Points on a hilly landscape, in no order, each with its height.
From any point a ball rolls to the lowest of the 2 points nearest to it. It stops when none of these is lower. Distance is the straight distance between rows; heights are no part of it.
(723): [118 128 150 140 148  96 136 116  95 148 113 117 129 118  85  89 160 143
 149 104 141 121 101 137 114 147 109 145 113 164 125 138 112 116 151 154
 119 159 135 147 136 141 170 182 142  87 161 133 151  77]  h=44.0
(1032): [ 88 131  71 156 104 136 123 137 151 116 114 146 122 151 139 106 124 110
 157 169 137  72 144 104 125  82  83 119 113 122 145 168 119 127 111 131
 109  90 139 143 138 105 113 159 107 134 107 137 174 125]  h=5.3
(595): [106 152 170 175 122  96 169 163 162 159 119 131 164 112  80 150 120 136
 110 167 144  90 126 128 111 107 182 129  81  97 118 172  88 170 139  84
  85 107 116 109  75 121  81 107 157 129  91 163 111 146]  h=24.6
(797): [163 138 121 106 140  82 105 152 107 169 168 105 154  79 124 176 124 170
  88  56 117 166 156 173 155 165 177 130 104  96 124  86 142 172  97 151
 140 150  57  68 113 146 145 115 147 179 114 120  67 154]  h=32.6
(52): [147 159 146 164 121 138 133 172 115 129 137 181  96 151 147  68 150 129
 158 144 103 114 208 118 120 108 166  91 100 109 139 143 143 127 139 156
 101 110 125 106 207  95 147  75 119 143 155 139 138 175]  h=47.8
(677): [170 119 112 113 113 134 100 133  89 106 116 111  88 117 126 195 103 117
 128 132 160 220  78  95 167 155 159  98 186  82 116  85 129 104 125 136
 144 123 101 140 140 152 172 115 156 201 132 118 120 129]  h=54.3
(717): [152 112 120  73  89 158 109  89 178 148 196 110 176 145 183 113  98 137
 135 114  42 114 134 121  95 126 105 125 139 144 129  94 175 151 112 148
 133 156 179 124  99  77 103 108  99 135 131 129  36 154]  h=11.2
(526): [164 121 143 121 135 137 106 117 121 127 164 124 116  62 173 176 137 172
 138 136  91 138 181 167 114 100 145 111 132 112 100  98 155 138 118 186
  84  89 134  57 219 136 130  97  77 196 121 130 150 170]  h=54.0
(1159): [107  95 189 140 100 162  77 122 154  90 188 121 162 124 155 177 126 124
  95 151 131 102 115 124 135 128 163 100 120 138  87 172  98 179 127 137
 120  80 135 134 102 104 115  99 143 104  51 170 113 150]  h=18.4
(407): [159 101 113 104 123 169 103 120 110 110 160 134 108 102 196 142 129 130
 118 114 115  86 173 143 132 123 129 121 130 110 108  96 150 137  99 156
 111  84 122 107 175  98 123 111  68 172 103 119 140 166]  h=55.9
(317): [141 163 166 167 119 129 117 160 161  99 158 160 112 174 136  83 144 113
 150 183 107 100 196 119 110  76 154  93  95 119 131 178 134 160 146 121
 116 141 142 100 157  74 120  88 138  90 135 160 110 166]  h=45.4
(140): [125 121 202 145  73 156 101 112 139 122 144 117 158 104 105 155  93 132
  99 153 123  95  98 141 118 151 186  97 110 109  87 172 107 194 149 147
  74 129 122 145  88 111  90  90 157  92  84 165  72 146]  h=9.6
(576): [128 128 162 100 137 107 155 164 142 178 156 104 188 118 111 175 143 152
 127 130 133 191  62 102 117 141 132 157 158 136 118 102  81 103 152 105
 142 118 141 130  84 183 131 115 135 188 110 171  85 115]  h=38.1
(175): [130 139 113 103 129 120 195 152 145 185 100 139 149 130 139 116 112 136
 124 131 109 135 105 119 110 148 131 149 139 124 142 103 144 116 127  65
 145 133 131 127  99 121 122 102 118 170 132 109 115 148]  h=49.2
(1039): [103 105  56 110 121 142 154 111 130 140  72 111 110 140 124 159  98 143
 171 127  95 131  92 104 106 105  41 120 173 123 136  88 130  66 119 166
  99  98 180 141 147 159 107 189 120 189 148  94 168 117]  h=12.1
(306): [168 110  43 105 117 113  99 146 129 115 148 129 122 126 162 144 135 122
 128  69 120  87 180 108 174 143 136 114 121  59 109  97 132 180  65 133
 140 124  63 101 133 101 132 139 124 205  90  97  99 156]  h=40.6
(356): [152 132 139 103 146 128 179 142 126 181  98 108 125 111 132 150 129 153
 135 126 106 135  79 115  90 149 135 130 145 129 135  88 134 107 149 100
 119 108 143 120 140 129 147 136 111 168 126 111 134 137]  h=46.4
(1158): [119 149 144 170 207  78 112 137 153 106 136  62 100 132 106 171 140 117
 108 155 115 145 195 163 101 100 158 137  84 150 108 145 122 165 133 121
 118 157 130  63 141 144  96 155 158  84 112  78 150 119]  h=37.5
(184): [143 161 168 182 135  86 137 174 116 149 136 167 107 111 106 103 157 153
 147 138 129 122 181 151 124 113 181 115  98 116 143 150 133 141 154 158
 100 120 116  93 200 122 162 113 131 135 137 151 156 147]  h=49.7
(847): [164 129 144 132  82 157 137 161  95 129 144 205 104 120 149  98 131 118
 130 111 167 110 149 123 183 151 194 116 132  83 140 134 157 148 105 121
 139  94  74 155 149  91 173  74 103 144 124 140 114 175]  h=62.1
(744): [124 112  96 138  80 206  98 119 114 109 107 192  81 140 153 105 121 102
 135 141 155  99  80 104 154 117  75  88 132 111 181 152 138  84 132 122
 138  68 112 188 149  74 132 120  81 107 142 127 151 154]  h=10.1
(294): [120 127 145 114 137 123 105 115 102  77 140  98 141 117 112 175  94 123
  69  95 142 169 145 183 159 164 177 137 128 144 104 127 134 169 132 134
 140 179 101 110 102 170  94  99 181  98  95 101  74 143]  h=17.0
(34): [ 83 143  91 110 108 129 171 109 171 125 108 185 168 135 148  71 123 107
 145 151 154 178 124  90 132 111  68 140 186 132 167 124 140  66 109  75
 188 160 153 169  81 150 135  92 116 133 185 145 140 100]  h=55.4
(826): [155 106 144 131 128 136 170 107 106 177  42  83 136 143  47 122 105 157
 173 120  82  60  74 105  61 146 118 100  75 109  92 124 113 131 163 110
  72 154 152 124  81 107  84 179 150 111 134 103  93 107]  h=34.2
(1045): [164 138 145 133 137 166 105 137 161  70 155 167  78 166 184  98 165  94
 124 173 125 135 162 111 134 104 109 100 142 142 153 138 134 110 126 112
 166 121 136 118 162  83 149 105 103  74 151 150 146 166]  h=38.8
(3): [105 152 150 124 147  89 148 180 175 209 166 114 208  91 105 190 119 180
  91 131 122 169  93 133 124 122 161 155 118 110 134 109  98 146 134 116
 124  94 129 100  64 161 122 104 145 196  72 186  87 146]  h=33.6
(856): [165 113 107 123 140  95 118 138 166 114 129 110 112 153 145 174 176 135
 171 152  64 157 125  85  96 100  88  77 166 111 129  73  96 115 116 141
 118 132 144  77 132 122 130 177 135 171 138 138 128 136]  h=51.7
(678): [183 100 111 101 127 111 102 141  97 133 152 105 131 105 156 158 144 142
 115  50 119  88 162 143 153 169 159 118 102  85  89  91 126 182  84 145
 131 137  64 103 121 109 132 124 115 173  96 104  73 147]  h=37.4
(92): [132 124 103 117 108 124 210 129 171 181  85 127 133 116 117 135 124 167
 163 145  99 135  79  95  80  99  62 116 179 121 152  91 115  75 127 139
 100  86 193 142 136 158 126 171  99 198 160 135 166 136]  h=1.1
(1151): [133 107 120 124 127 142 105 131 126 112  95 144 137 173 103 102 174 110
 151 142 139  96  77  79 135 145  86  94 110 129 116 150  82 113 136  64
 160 145 101 139  79 104 130 137 160  79 124 149 121 113]  h=77.4
(993): [135 145 146 146 158  73 138 140 120 133 123 134 112 134 122  92 159 116
 124 104 142 137 154 161 128 144 144 148 119 152 142 135 125 130 129 116
 148 167 108 116 144 129 168 139 136  82 152 116 149 110]  h=38.7
(392): [156 122 154 130  96 144  62  89  82 130 125 134  82  86 113 140 122 146
 147 118 131 190  86 136 140 152 133  90 171 110 116 108 140 131 164 213
  81 148 119 155 187 145 184 148 137 148 156 132 136 100]  h=69.9
(845): [170 114  97 132 164 164 130 111 124 112 107 125  55 130 171 141 136 114
 139 137 101 122 155 130 114 107  67 105 141 151 163  81 135  65 119 138
 125  77 159 111 180 121 118 178  65 137 158  99 213 145]  h=26.3
(822): [162 157 123 145 113  96 139 145 106 134  87 174 119 148  88  83 150 100
 161 121 158 167  98 118 157 168 137  96 137  87 132 142 111 118 131  98
 151 171  47 127 107 126 176 128 165 108 154 139 146  93]  h=73.1
(191): [104 114  65 151  81 191 107 133 127 101 112 182 103 147 165 121 121 109
 143 161 142  68 111  98 152  92  66  90 124 116 174 151 115  97 113 135
 112  45 128 170 146  93 102 144  76 146 114 147 180 166]  h=14.8
(904): [122 143 122 125 137  87 206 109 149 199 114 106 147  99  82 113 120 213
 165 101  91 109 113 118  71 106 114 156 128 137 137 109 148 121 130 168
 102 118 172 115 156 154 144 190  97 172 154 118 135 107]  h=15.1
(994): [110 145 143 105 142  81 167 135 118 155 133 137 181 122  98  91 140 138
 129  90 143 171 104 139 147 158 134 172 140 145 136 124 123 107 136  99
 165 183 105 141  81 170 144 115 156 120 171 144  92  86]  h=68.8
(621): [128 123 119 142 106 146 149  99 115 163  32 110 132 152  49  95  95 126
 181 151 118  59  92  92  82 120  77  83  64  98 109 167 119 127 158 103
  87 156 134 139  79  96  77 169 157 100 133 118 127  76]  h=28.8
(437): [ 48 153 105 157  97 146 125 122 166  95 163 160 143  98 173 121  81 100
  87 178 156 155 177 134 148  80 149 174 140 149 148 153 167 129 115 125
 138  85 159 152 158 156 106  77 109 144  92 140 185 154]  h=51.3
(458): [117 168 139 182 186  70  87 131 154  88 112  80  97 168  67 148 135 104
 141 171 124 148 180 153 109 103 146 107  84 149  95 165  96 176 143 119
 117 201 126  64 112 131  92 168 195  56 138  96 136  81]  h=41.7
(979): [100 122  85  92 111 144 173 120 152 154 124 170 169 136 148  91 128 123
 133 130 118 110 106  94 130 138  95 152 157 132 152 113 140  99  95  67
 171 127 140 164  75 118 118 112 102 150 145 134 113 136]  h=52.5
(937): [119 139 116 120 164  89 109 143 101 133 148  91 159  89 105 203  93 161
  62  94 124 183 151 186 145 151 175 147 100 119 119 103 128 173 132 145
 116 146  87  76 101 191  99 102 174 149  86 106  89 162]  h=26.4
(1133): [151 140 117 131 125 116 231 135 152 184 110 132 145 118 102  98 158 187
 164 137  98 100 108 102  67  86  90 129 139 148 166 102 133  87 123 137
 105  85 190 120 151 136 138 184  82 175 164 140 170 142]  h=8.8
(278): [110 158 163 155  75 120 169 115 130 159  82 184 181 105  76  56  92 134
 144 127 150 109 103 155 129 157 145 101 117  83 119 173 151 146 162 157
  93 179  84 172  85 133 114 112 146 107 165 160 115  84]  h=73.2
(1205): [118 117 146  97 123 164 134  89 110 141 132 128 112 116 167 102 107 130
 105 111 129 116 120 154 116 139 124 161 140 165 149 114 175 114 141 134
 124 129 167 169 147 104 143 109  97 105 152 108 127 131]  h=12.6
(1150): [110 135  97 134 109 162 130 131 126 106  77 156  98 133 145 139 103  89
 140 166 166 183  77  90 141 125  93 106 161 108 143 120 113  74 132  93
 156  94 126 168 127 147 146 110 125 141 126 122 185 115]  h=61.6
(455): [137 175 141 162 133  90 173 174 138 178 126 167 113  91 106 119 119 181
 140 139 108 153 167 140 118  97 172 132 119  98 147 128 157 120 162 161
  88  92 134  87 210 144 155 106 122 181 137 140 153 158]  h=51.4
(50): [ 89 127  88  94  99 152 112  82 134  85 123 166 131 157 146  81 105  95
 144 131 139 170 107 100 155 109  65 143 175 140 153 127 146  73 125 118
 176 170 151 173 106 133 138  97 141  98 184 131 113  86]  h=58.4
(439): [150 154 159 127 101 174  94 104 103 107 102 165  57 141 140  92  96 100
 127 139 155 170 102 154 148 145 144  98 154 111 151 145 169 116 161 130
 135 154 113 162 163  94 175  93 130  63 158 120 141 123]  h=69.8
(179): [ 52  86  90 144 152 113 111 145 124 113 138  64 181 139  99 213 110 129
 130 145 154  94 124 107 137 111 127 164 120 137  91 150  90 144 110 138
 103  68 137 116 103 182  74 168 161 180  60 106 171 110]  h=43.1
(701): [124 155 137 173 169  84 110 150 141 103 129 112 101 114 122 159 125 117
  88 140 128 148 193 169 132 122 182 125  96 116 112 151 130 171 139 129
 111 150  96  74 152 144 111 117 158  99  93  98 148 149]  h=33.5
(202): [150  88 152  99 134 156 115 122 125 111 144 120 137 153 148 117 165 125
 109  79 121  73 120 131 134 164 126 128 109 137 112 126 101 156 113 110
 156 151 117 154  81  85 124 125 126  65 112 134  55 147]  h=80.9
(21): [ 92 143  97 165 108 154 136 133 151 113  89 149 125 163 108  94 106 101
 141 169 156  34 155 110 115  91 109 113  71 114 126 191 115 153 121  75
 113 116 134 145  96  81  70 125 126  92  95 113 145 133]  h=15.0
(447): [101 117  58 127 131 101 107 102 138 122 137 104 134 137 140 116 113 122
 136  96 108  75 190 149 122 107 100 161 117 129 122 133 142 157 100 165
 109 160 146 116 143 124 103 158 135 137 119  80 120 114]  h=27.2
(543): [131 106  64 131 124 155 137 111 133 129  79 130  74 133 146 148 116 135
 159 129 101 110 117 122 118 103  42 101 147 130 166  93 126  69 109 164
 101  69 165 134 173 135 116 194  85 161 148  95 203 134]  h=19.9
(733): [172 122 127 103 131 114  86 137  90 131 136  84 124 119  92 214 110 139
 130 131 115 229  87 120 148 150 160 108 175  99  93  85 128 133 160 144
 127 149 101  91 145 171 144 125 170 208 115 112  84 133]  h=50.8
(90): [127 147  79 128 140  92 137 125 121 129 120 129 101 118 144  94 108 111
 116  91 122 138 180 157 144 141 132 162 126 128 134 112 166 137 109 127
 142 168 103 116 154 132 144 127 126 129 142  74 132 124]  h=33.1
(230): [110  81 117  98  98 161  85  85  48 100 131 130 120 122 119 114 109 108
 122  72 162 135  82 135 187 162 106 155 148 142 121 126 151 108 128 184
 149 130 116 195 132 135 157 140 133 118 157 129 106  93]  h=63.6
(919): [145 119 147  78 110 171 129  96 132 153 138 111 124 129 164 119  99 138
 120 123  82 130 103 133  98 140 122 128 147 132 131  97 171 130 149 121
 120 159 160 142 129  88 129 103 117 121 148 108  67 147]  h=1.3
(634): [127 101 169 130 125 149  94 158 139  88 173 129 133 143 162 184 180 119
 102 162 149 112 102  95 147 143 148  95 131 135  99 148  75 155 122 102
 153  72 105 125 116 105 140 123 131 119  67 172 142 147]  h=25.5
(1199): [133 153 137 123  72 153  81  96 104  99 126 164  87 123 133 117  87 107
 140 146 160 222  86 133 156 135 141  85 188  91 140 128 155 120 149 165
 115 161 111 169 153 136 177  95 152 122 161 138 128 104]  h=72.2
(131): [102 163 160 133 152 102 114 154 205  96 179 143 145 129 158 154 144 108
  81 181 143 234 141 118 142  98 159 152 171 139 140 139 118 127 133  86
 178 122 132 110 114 161 142  69 139 132  96 174 138 144]  h=56.5
(245): [152 155 102 120 169  98 159 127 140 139  84 113 104 169 127 103 117  97
 143 122  90 184 134 128 101 142 108 145 135 139 127  96 144  95 138  66
 172 193 131  92 117 131 136 129 157 104 150  81 130 104]  h=63.7
(323): [106 156 128 153  91 105 156 112 142 168  90 150 147 111  86  81  87 146
 164 141 115 109 116 135 106 116 120 118 121  87 122 163 151 139 157 150
  84 169 128 138 131 120 131 135 142 134 153 133 133  99]  h=74.6
(1004): [147 152 135 142 148 114 152 153 132 164 147 134 115  80 146 151 133 188
 135 135  91 146 192 143 112  92 162 125 126 109 135  95 154 118 131 170
  90  74 141  57 223 156 132 102  88 213 131 134 152 172]  h=52.7
(1136): [101 135 176 147  99 126 130 116 131 134 107 102 156 112  74 145  99 133
 114 147 140  92 109 142 109 137 167 123 101 120  95 163  96 169 155 124
  75 141 130 137  78 130  78 126 157 104 111 143  88 120]  h=17.3
(741): [157 132 140 127 152 113 122 152 124  84 144 121 106 113 157 163 121 117
  68  98 144 155 188 163 164 154 192 134 103 109 107 124 141 181 104 107
 164 146  67  97 130 134 117  88 145 108  76  94 107 170]  h=27.1
(390): [114 118  71 105 120 116 129  91 172 139 152  97 163 167 131  96 123 132
 159 123  54  64 160 106  78  78  77 151 122 138 127 124 148 147 104 152
 107 158 186 112 101  94  81 173 123 140 137 108  94 119]  h=21.9
(420): [152  80 140 125 154 117 136 103 117 151 137  46 169 122  93 139 147 169
 155  71  83  29 146 135  73 135 122 151  60 140 103 104 100 170  95 185
  86 143 162 122  99 127  75 204 116 101 116  94  48 120]  h=42.5
(426): [146  90 120 105 148 144  84 121 131 101 139 116 124 183 123 116 187 119
 141 119 107  86  93  87 120 127  74 105 115 148 118 136  97 122 134 111
 147 142 126 127  96  86 122 160 140  73 135 142  95 122]  h=79.0
(909): [ 96 159  99 168 155 111 141 151 145  97 112 141  97 148 151  89 130  83
 118 161 156 116 199 139 142  96 125 156 103 163 143 167 141 124 123  94
 156 126 135 124 156 131 119 126 118  76 126 111 198 125]  h=44.3
(568): [126 151 133 133 115  93 167 130 100 147  92 176 157 121  81  64 121 115
 141  99 153 153 107 155 157 175 144 136 136 101 128 140 139 121 137 128
 140 189  62 145  94 143 147 127 165 116 176 122 124  78]  h=71.1
(1154): [ 63  93  74 141 143  94 155 121 115 149 140 106 170 116 109 130 144 150
 137  93 151  35 151 125 125 120  95 183  99 152 126 149 100 135  79 171
 106  80 133 144 119 152 117 199 117 148 114 110 180  95]  h=49.3
(906): [125 140 168 144 126 102 148 171 164 168 149 125 178 107 118 171 121 157
  96 144 124 131 105 137 118 129 186 129 108 102 114 134 107 164 140  95
 112 102 112 105  89 128 111  91 143 159  71 165  88 166]  h=29.6
(5): [155 138 145 136 125 122 106 134  94 119  80 145 119 163  76  97 159 104
 162 134 158 167  72 109 145 164 106  83 136 124 114 151  91  97 164  96
 155 178  88 132 103 139 160 139 172  84 153 159 139  66]  h=75.0
(1135): [165  98 150 107 156 125 149 105 158 171 176  51 198 104 135 140 143 170
 147  73  76  35 163 163  55 112 130 145  68 154 113  96 119 167  77 176
 116 119 167 102 106 118  77 172  84 123 107 112  55 135]  h=44.8
(1123): [119  82 121 111  84 145  65  73  79 125 145 129 118  84 146 122 132 147
 142  86 123 128 103 124 152 139 101 138 152 124 121 107 142 119 121 234
 100 112 135 169 163 141 173 156 101 153 155 139 120 104]  h=67.1
(480): [140 139 171 147 130 158 119 140 167  89 174 171 122 176 157  79 176 113
 127 167 126  84 173 121 126  97 133 112 106 152 139 184 121 146 129 101
 155 126 160 130 134  70 130  89 117  52 127 178 117 160]  h=42.7
(64): [144 153 134 106 164 102 198 134 137 165  79 138 142 157 112  78 119 107
 127 106 126 183 120 130 113 164 133 150 131 136 137 112 138  94 132  31
 190 198 121 124  79 141 132  93 152  93 168  98 112  96]  h=66.1
(536): [192 106 120  84 129 173 166 143 112 132 154 132 112 104 192 152 143 137
 117 113 112 101 158 124 141 136 127 117 147 122 142  64 137  89  69 122
 141  53 124 113 148 107 128 128  40 211 145 150 142 191]  h=58.2
(478): [ 93 155 120 127 130 119 134 146 174 105 158 152 139 121 178 127 122 107
  83 154 141 182 154 122 144 111 149 166 163 151 149 126 147 118 112  91
 173 115 139 137 131 148 133  85 116 132 115 139 155 147]  h=54.1
(231): [148 100  86  80 115 138 100  99 185 117 187  99 177 181 160 120 128 133
 153 125  33 100 136  89  97 107  76 118 142 131 117  99 138 146 102 146
 127 161 173 101  81  83  94 145 123 143 123 130  47 139]  h=16.7
(296): [127 110 117 107 108 181 115  86 132 121 123 159  92 142 164  91 131 111
 122 135 116 118  94 120 118 113  74 125 147 144 180 123 152  85 139 134
 132 107 169 167 143  80 138 127  89  92 180 126 131 140]  h=4.8
(260): [101  98  99 118 172 134 145 131 112 124 146  97 141 122 166 144 151 126
 101  91 147  55 171 145 131 136 121 173 110 166 132 117 115 130  81 122
 127  77 132 132 131 139 110 166  85 137  93 103 181 133]  h=52.4
(833): [104 127 153 127 136 125 102 118  85  58 115 101 143 127  63 176  96 109
  87 121 174 162 122 182 170 158 177 138 138 161  94 153 114 151 155 146
 120 186 108 110 102 191  67 114 195  88  99 121  97 103]  h=4.6
(1067): [142 122 171 105 141 134 141 144  97 172 113  94 140 116  97 172 124 153
 134 121 125 160  46 115 107 168 143 124 152 121  96  99  98 113 184 117
 104 125 127 148 120 164 146 140 140 169 113 134 105 113]  h=42.6
(1120): [107 105 147 124 124 181  96 121  97 114 109 125  91 129 143 158 129 118
 124 150 169 150  48 105 132 141  99 107 151 145 131 129  97  90 162 122
 125  85 149 179 132 136 143 135 129 124 129 141 168 104]  h=58.1
(83): [181 125 126 115 104 161 150 161 113 126 164 173 107 108 179 141 144 120
 120 124 149 122 159 102 175 143 173 119 151  96 146  94 141 105  80 117
 155  61  96 134 150 105 164  84  72 194 142 154 134 184]  h=60.1
(148): [150 109 155 116 141 138 183 116 125 180  93  66 144 132  88 128 129 170
 149 105  85  39 100 123  46 125 130 138  71 136 119 108 121 153 132 122
  86 137 174 133  87  98  83 175 118 103 130  96  72 138]  h=38.6
(685): [148 133 169 123  85 133 136 143 106 144 132 165 120 105 128 114 109 130
 112  99 143 114 122 161 155 178 196 121 123  98 131 134 144 167 130 133
 116 144  75 144 121 107 144  86 132 113 119 133  89 159]  h=64.3
(1160): [133 109 181 127 120 160 109 122 100 114 159 178  98 123 166  86 185 114
 112 109 167 105 149 149 169 134 134 135 134 163 155 159 139 124 115 155
 158 104 133 165 171  93 186 106  88  68 157 181 147 139]  h=52.3
(1100): [ 55  86  90 146 136  94 129 134  99 121 140  97 185 124  94 162 122 134
 133 102 157  67 134 121 153 132 123 179 102 144  97 153  87 140 105 151
 106  93 121 141  94 173  88 171 154 152  87 114 148  96]  h=46.3
(694): [ 60 169 107 180 117 120 114 154 140  67 131 171 115 120 147 103 101  84
  96 158 186 142 182 137 178  98 160 154 109 136 138 182 150 145 112 103
 163 119  98 149 152 151 116  92 130  94  81 125 196 132]  h=48.0
(589): [150 108 145 104 130 112 109 127  86 150 145  81 165 108  62 191 105 163
 144 116 116 175  73 138 144 150 139 144 159 133  84  99 130 126 197 173
  88 159 133 119 137 206 119 159 153 181 116 134  82  95]  h=46.8
(1010): [147  80 134  95 108 150 114 113 119 134 151  94 178 147 131 125 132 143
 134  74  88  59 105 126 130 165 119 133 101 138  96 105 113 154 117 137
 129 149 133 155  65 105  99 138 135 104 110 134  15 135]  h=82.2
(722): [152 139  56 113 135 115 130 137 145 111  85 135 100 168 139 125 109  86
 144 131 108 165 129  87 132 141 103 120 151 101 122 105 135 103 107  71
 171 154 103 107 122 121 135 130 143 145 130  82 127 131]  h=61.0
(583): [ 61 117 133 151 157 111  77 136 126 112 160  67 157 107 105 226 102 140
  92 171 165 167 124 136 125 104 153 151 135 136  93 155 102 158 149 145
  94  81 141 102 140 202  98 133 168 174  57 122 182 112]  h=38.5
(556): [190 129 113 147 141 166 109 144 115  97 116 164  48 152 165 111 174  99
 142 146 139 125 143 113 143 115  79  85 124 137 177 111 123  73 119 127
 157  78 126 124 173  90 150 138  82 102 169 132 187 156]  h=33.2
(152): [ 97 117 121 107 102 150 122  93  82 109 120 163 135 129 126  68 121 105
 131  95 169 148  85 134 173 152  95 155 156 145 140 147 143  92 133 141
 171 162 118 202 111 139 165 120 141  82 184 141 123  81]  h=60.0
(164): [133 123 144 145 163  73  83 121 124 106 141  78 139 160  85 150 164 133
 159 138 102 139 135 126 111 119 126 123 122 149  95 137 101 146 147 139
 115 182 133  84 120 137 117 176 185 103 132 126 107  88]  h=46.2
(532): [ 95 125 151 161 138 108  78 158 131  96 148 111 115 117 143 190 147 120
 105 170 164 166 112 114 144 124 151 110 144 134 105 142  86 150 136 127
 119  87 109 108 147 159 139 131 150 152  70 146 181 117]  h=32.9
(1180): [153 130 185 103 104 165 106  95 103 110 131 149  81 130 140  91 115 115
 101  98 147 140 126 174 161 172 177 123 148 125 137 139 163 156 133 137
 147 183 105 161 136  97 167  78 131  55 155 133  90 136]  h=67.2
(948): [115 146 139 158 150 138 118 130 106 103 124 161  75 134 156  61 146  98
 121 132 170 112 189 162 151 110 124 148 108 187 166 167 151 109 125 148
 157 123 156 149 194 108 161 115  96  61 163 128 190 120]  h=48.2
(849): [124 158 138 129 216  90 162 139 152 127 164  87 123 100 167 134 149 136
  86 118 110 153 228 178 106  98 148 190 112 179 151  92 165 107 111 122
 157 119 139  73 183 167 124 122  82 124 135 101 167 141]  h=57.6
(359): [172 150  89 109 133 129 128 139 114 117  84 123  89 141 124 161  79  93
 120 131 144 219  98 100 153 165 171 125 164  83 116  95 152  99 115  78
 180 139  86 124 122 139 160 102 150 177 128  86 125 132]  h=57.8
(279): [117 113 128  99 192 138 148 120 137 108 162  83 126 132 188 145 144 111
  85 109 125 127 186 159 118 135 123 173 128 185 133  93 140 116  93 103
 164 121 142 111 134 142 123 141  89 110 118  97 151 132]  h=55.2
(893): [131 141 121 166 101 117 172 139 141 153  77 129 135 143  72  91 131 122
 169 160 128  27 132  97  91  96 109 103  56  96 123 178 105 164 133  86
  85 142 134 125  85  74  82 148 145  99 121 127 123 126]  h=22.0
(233): [ 89 121 154 133 151 176 142 113 108 144 112 116 111 114 128 123 147 130
 108 153 192 115  61 126 112 128  85 138 128 199 153 163 105  72 155 108
 130  71 184 190 141 137 145 148 100  85 150 138 214  92]  h=53.6
(394): [ 93 176 152 117 130 106  95 129 179 110 162 150 166 123 111 140  90 125
  73 159 143 248 125 148 152 112 168 150 161 115 127 147 132 147 151  99
 155 178 117 111  86 181 116  40 176 135 103 167 104 115]  h=59.1
(761): [113 123 169 128  85 141 112 101 106 128 156 174 119  96 153  78 157 127
 121 113 172 147 105 144 158 138 122 149 160 148 155 149 137 112 126 184
 136 122 136 192 154 126 201 117 109  89 176 179 140 108]  h=55.7
(49): [136 137 134 139 165  78 100 137 164 118 131  91 130 165 115 165 156 124
 154 169  80 175 128 102  93  99 121 104 146 120 105 119 109 138 147 114
 120 163 133  68 126 136 124 154 171 140 113 123 120 114]  h=49.0
(15): [106 128 140 154 131 145 139 102 112 149 100 133 123 126  97  74 168 127
 148 153 172 100  84 122 117 120  69 124 105 171 160 177 116  89 157 125
 131 113 165 175 127 111 151 157 118  71 169 151 188  81]  h=49.5

Call two points neighbours if one is among the 2 nearest of the other. Go from one point of each pair to the other, from neighbour to neighbour, staying as low as possible. Name the highest point that can't be avoided.
(1032) / (919): (191)
(296) / (919): (1205)
(92) / (833): (407)
(140) / (909): (152)

Where does a ball stop that starts at each point below?
(1180): (92)
(49): (833)
(1004): (92)
(426): (140)
(278): (140)
(993): (919)
(1135): (1032)
(420): (1032)
(152): (140)
(306): (833)
(1045): (92)
(260): (140)
